A landscape with many valleys, sampled at points; each row gives a point and its height.
A ball rolls from a point to whichever of its 2 nearest points has the largest drop for the distance, and stops where none of them is lower. Distance is the straight distance between rows; heights are no part of it.
<733>: [154 125 194 172 168 112 142 183 122  97 142  84 146 145 190 163 145 124
 156 185]  (h 493)
<889>: [141 147 168  90 133 156 153 124 162  71 132 127 129 164 199 128  91 133
  88 192]  (h 508)
<142>: [128  54 191 140 142 153 153 119 165 153 104 122 128 140 150 157 142 113
 162  76]  (h 309)
<735>: [113 173 116  83 126 160 145 132 144  79 127 150 116 164 184 133 121 130
 115 194]  (h 491)
<933>: [121 118 177 110 112 141 158  58 166 116 124 132 151 157 118 115 107 152
  85 114]  (h 196)
<834>: [122 166  98 111 177  77 146 126  96 139 162 151 128 101 115 134 137  90
 149 140]  (h 256)
<176>: [132  90 128 182  97 132 110 139 110 167 116 123 124 110  85 104 157 155
 152  73]  (h 419)
<414>: [109 132  92 173 158  97 105 169 107 153 175 129 193 106  45 127 170 101
 179 114]  (h 713)
<561>: [112 149  57  82  89 175  94 149 109 144 101 159 102 136 115  96 117 124
 143 144]  (h 405)
<431>: [120 151  64 118  99 110  96 114  94 176 140 129 113 107  63  61 115 160
 110 114]  (h 278)
<560>: [117 109 100 132 154  78 111 150 152  99 112 129 171  99 100  96  99 112
 103 147]  (h 522)
<182>: [ 85 136 130 144 131 128 145 137 161  92 155 107 191 135 102  65 136 154
 127 198]  (h 293)
<96>: [102 117 113 188 149  98  96 159 125 145 132 123 188 102  81 165 182 112
 178  79]  (h 701)
<267>: [112 134 103 143 156 117 126 156 131 137 140 149 153 115 111 151 170  94
 172 121]  (h 458)
<436>: [136 133 164 106  92 139 145  85  97 126 145  96 106 129 133  74  68 147
  69 135]  (h 265)
<481>: [131 109 203 172 159 129 160 137 113 182 156  97 121 102 121 148 141 139
 173  83]  (h 396)
<621>: [124 157 118  71  93 191 140  86  97 141 126 119  92 133 127  90 101 142
  89 137]  (h 436)
<59>: [112 176  39 100 153  96 116 143 118 142 157 137 136 136  64  94 147 101
 148 138]  (h 137)
<723>: [170 118 181 145 127 138 135 126  94 162 135 102  62 121 166 135 102 153
 122  86]  (h 490)
<233>: [123 103 137 140 161 130 141 161 121 143 138 129 129 120 122 126 134 102
 147 127]  (h 437)
<982>: [147  95 165 115 135 179 149 160 123 150 123 130  67 118 165 131  89  96
 141 128]  (h 532)
<338>: [128 118  78  94 104 188 101 161  99 144 105 143  66 119 144 133 111 112
 146 134]  (h 451)
<874>: [110  96 165 154  92 125 136  76 143 175 130 127 148 131  62 105 141 159
 113  83]  (h 520)
<305>: [161 133 136 108  95 165 135 145  96 118 124 130  73 144 189 140  86 129
 109 154]  (h 413)
<530>: [131 117  99 124 121  99 112 118 167  70  98 146 153 129 143 136 104 134
  96 150]  (h 441)
<534>: [122 152  27 106 126 110 105 140 131 134 107 190 153 129  92 170 157  89
 150 115]  (h 178)
<808>: [125 133  82 168 148  88  97 140 120 144 114 149 141  92  82 166 170 125
 167  60]  (h 686)
<435>: [135  96 130 110 159  63 127 126 155 105 134 108 165 103 109  84  69  99
  55 145]  (h 553)
<805>: [141 138 172 101 134 140 159  90 100 153 160  97 111 135 151 100  94 114
  77 162]  (h 177)
<1011>: [109 173  84  91 130 135 140 116 142 123 163 123 164 145  88  59 140 119
 130 187]  (h 235)
<468>: [128  99 133 128 131 132 131 128 155 111 127 120 131 121 123 119 111 130
 107 141]  (h 402)
<243>: [157 174 117 124  84 127  97  97 142  68  96 137 116 134 191 140 124 176
  74 145]  (h 448)
<764>: [137 150  75  95 100 144 115 137 156  67  70 164 120 137 166 144 129 144
 114 144]  (h 531)
<951>: [128  82 204  98 143 118 184  74 148 141 124 133 134 146 122 135 103 104
 109 102]  (h 50)
<349>: [167 101 183 119 133 140 151 119 118 150 129 130  79 129 181 165 112 113
 132 109]  (h 536)
<329>: [100 154  58  84 131 131 123 124 154 107 100 189 129 152 119 161 164  93
 150 130]  (h 94)
<921>: [122 106 150 180 112 120 121 138 122 142 117 117 131 116 137 146 155 157
 141 102]  (h 374)
<218>: [138 104 184 134 128 108 133  68 164 114  98 124 153 126 124 148 124 135
  98  97]  (h 277)
<95>: [119 150 101 126  92 115 106  83 110 163 120 149 130 141  63 117 154 146
 123  74]  (h 578)
<421>: [104 170 137 126 125 135 151  63 123 165 147 170 143 138 104 164 174 129
 135 104]  (h 510)
<551>: [113 139  94  78 102 161 103 104 104 143 130 121 110 121 115  47  88 151
  96 135]  (h 397)
<930>: [108 171 177 151 142 151 169 114 102 156 159 117 124 163 143 158 195 153
 185 124]  (h 245)
<326>: [103 160  71 120 119 117 118 127 112 158 160 118 156 128  60  63 159 133
 139 147]  (h 191)
<729>: [118  75 168 157 166 114 135 127 192 114 102 146 177 123 117 178 153 116
 157  85]  (h 384)
<1028>: [176 164 111 107 101 122 106 139 128  79 106 119 100 129 186 132  81 144
  85 162]  (h 410)
<165>: [137 145 136 125  66 149  94  72 100 127 101 140 103 159 141 131 135 174
 112  71]  (h 398)
<708>: [135  99 183 145 169 144 140 190 148 100 129 110 137 141 176 171 159  99
 169 152]  (h 479)
<262>: [120 148 106 120  97 144  99 138 107 123 137  94 125 130 109  37 110 167
 114 163]  (h 355)
<961>: [160 154 199 111 160 122 163 119 115 116 174  81 109 133 173 114  83 109
  93 192]  (h 260)
<82>: [161 112 204 144 140 123 142 198 128 101 141  73 117 124 194 141  95 126
 137 187]  (h 509)
<699>: [112 170  55 120 107 167 102 161 134 117 117 146 137 150 133 141 170 116
 149 164]  (h 258)
<1004>: [117 173  23  94 112 140 109 152 122 136 115 157 129 146  80 123 163  99
 159 143]  (h 201)
<627>: [140  65 192 143 121 121 145 114 198 102  93 115 153 147 161 157 109 138
 103 113]  (h 356)
<858>: [160 127 158  95 130 123 150 131 185  66  98 130 127 142 203 160  99 109
 106 170]  (h 471)
<173>: [156  76 169 113 135 139 158 156 204  83  92 114 129 156 178 161 100 123
 126 142]  (h 420)
<94>: [127 158  64 146 114  77  86  85  96 137 111 153 141 104  79 135 163 158
 122  91]  (h 605)
<732>: [111  66 124 128 168 122 132 135 165 123 101 158 173 107  99 160 143  82
 145  81]  (h 421)
<872>: [148 143  97 184 123  91 102 125  87 159 103 152  97  91 108 169 144 143
 141  66]  (h 664)
<203>: [144 104 183 161 146  97 156 119 107 182 169 126 109  98 105 120 105 122
 131  90]  (h 351)
<778>: [145 134 155 134  84 152 130  63 132 110  90 145 119 169 162 172 139 160
 122  85]  (h 444)
<688>: [ 96 135 102 129 128 138 140 111 124 157 138 162 140 126  83 162 173 101
 156  90]  (h 483)
<30>: [108 156 140 135 165 101 163  94 108 144 175 126 133 113 120 135 146 121
 146 141]  (h 213)
<925>: [122 158 122  75  99 195 141 108 121 104 128 131 100 164 157 127 126 126
 108 151]  (h 467)
<899>: [152 165 101 153 128  72 101  84  84 152 120 140 106 107 110 145 120 156
 103  77]  (h 634)
<98>: [138 138 110  99 130 132 144 111  73 174 167 135  72  99 127  99  68 121
 107 122]  (h 367)
<157>: [179 107 166 121 150 122 126 177 112 120 132  94  86 122 190 130  71  99
 110 183]  (h 537)
<886>: [137  99  87 121 175  59 114 141 150  98 109 163 153  93 120 141  98  87
 100 120]  (h 492)
<763>: [115  63 174 123 132 155 157  94 153 161 123 137 117 118 116 148 100 104
 131  78]  (h 216)
<540>: [149 136  97 112 137 101 104 172 180  46  91 147 135 125 175 148  85 125
 101 164]  (h 473)
<379>: [ 92 133 122 121  78 146 117  68 132 163 139 127 160 152  67  83 148 156
 112  94]  (h 551)
<239>: [139  98 144 134 107 112 120 115 113 131 129 107 135 113 130  88  88 151
  91 122]  (h 347)
<160>: [164 112 187 175 111 135 116 126  99 160 122 102  84 145 169 165 148 166
 156  90]  (h 446)
<363>: [138 126 154 130 151  84 143 112  97 162 175 125  92  85 108  86  68 118
 102 117]  (h 272)
<357>: [146 129  83 120 130 136  92 177 133  75  87 150 103 107 178 163 112 124
 117 148]  (h 504)
<486>: [162 163 147 128 148 100 140 141 108  95 161  93 111 136 201 127 115 107
 106 191]  (h 316)
<847>: [128 135 105 148  89 139  88 107 129 119  96 129 133 153 126 116 135 158
 118  97]  (h 349)
<37>: [ 84 148 122 125 102 141 129 131 150 123 168  92 158 146  86  42 133 168
 116 161]  (h 321)
<424>: [164 158 116 117 121 124 112 158  82 112 135 106  79 133 194 115 101 116
 102 181]  (h 360)
<671>: [137 101 207 203 138 137 131 150 114 173 135  81 108 146 139 163 165 172
 185  93]  (h 422)
<33>: [ 74 129  94  92 139 124 153 130 187 101 148 131 196 143  85  70 141 118
 139 184]  (h 266)
<508>: [116 147  93 142  89 155  95 137 121 118 107 121 135 145 127 121 161 163
 136 156]  (h 304)
<432>: [134  59 199 161 162 124 129 140 167 130 112 105 156 155 146 185 172 124
 177  83]  (h 352)
<823>: [113  96  75 108 171 110 128 152 167 110 121 169 165  90 100 149 120  76
 133 112]  (h 455)
<348>: [122 153  87 107 155 119 134 122  77 150 161 142  87 103 108 115 105 104
 120 161]  (h 303)
<535>: [152 146 135 140  76 154  96 106 153  83  82 147 118 149 184 175 137 177
 102 110]  (h 477)
<750>: [138  72 154 143 142 131 128 189 184  78  93 110 158 141 162 164 143 123
 146 134]  (h 460)
<870>: [114  94 136 132 117 124 113 114 127 167 114 126 126 100  69 108 119 147
 117  65]  (h 474)
<998>: [117  81 125 134 114 177 116 180 114 155 111 128  82 108 137 130 121 108
 146 117]  (h 496)
<759>: [ 94 174 162 144 160 143 176 100 111 143 186 117 164 167 108 166 208 131
 170 158]  (h 210)
<878>: [ 99 149  95 149 180  88 129 188  89 161 193 128 158  73  60 119 149  85
 198 117]  (h 721)
<784>: [ 99 202 138 146 177 107 181 106  92 140 191 124 157 136 122 136 176 114
 146 176]  (h 172)
<586>: [123 132  46 116  89 142 101 135 111 134 110 134 129 120  92  85 126 154
 117 114]  (h 353)
<354>: [118 133 142 174 116 131 103 138 132 104 115 102 132 148 158 137 149 156
 133 147]  (h 340)
<849>: [109  82 143 109 122 178 140 193 123 151 128 111 103 104 114  92 118 111
 158 153]  (h 523)

Where does a ball stop that starts at each point below?
<349> | <363>
<560> | <951>
<688> | <805>
<878> | <805>
<735> | <59>
<357> | <805>
<435> | <951>
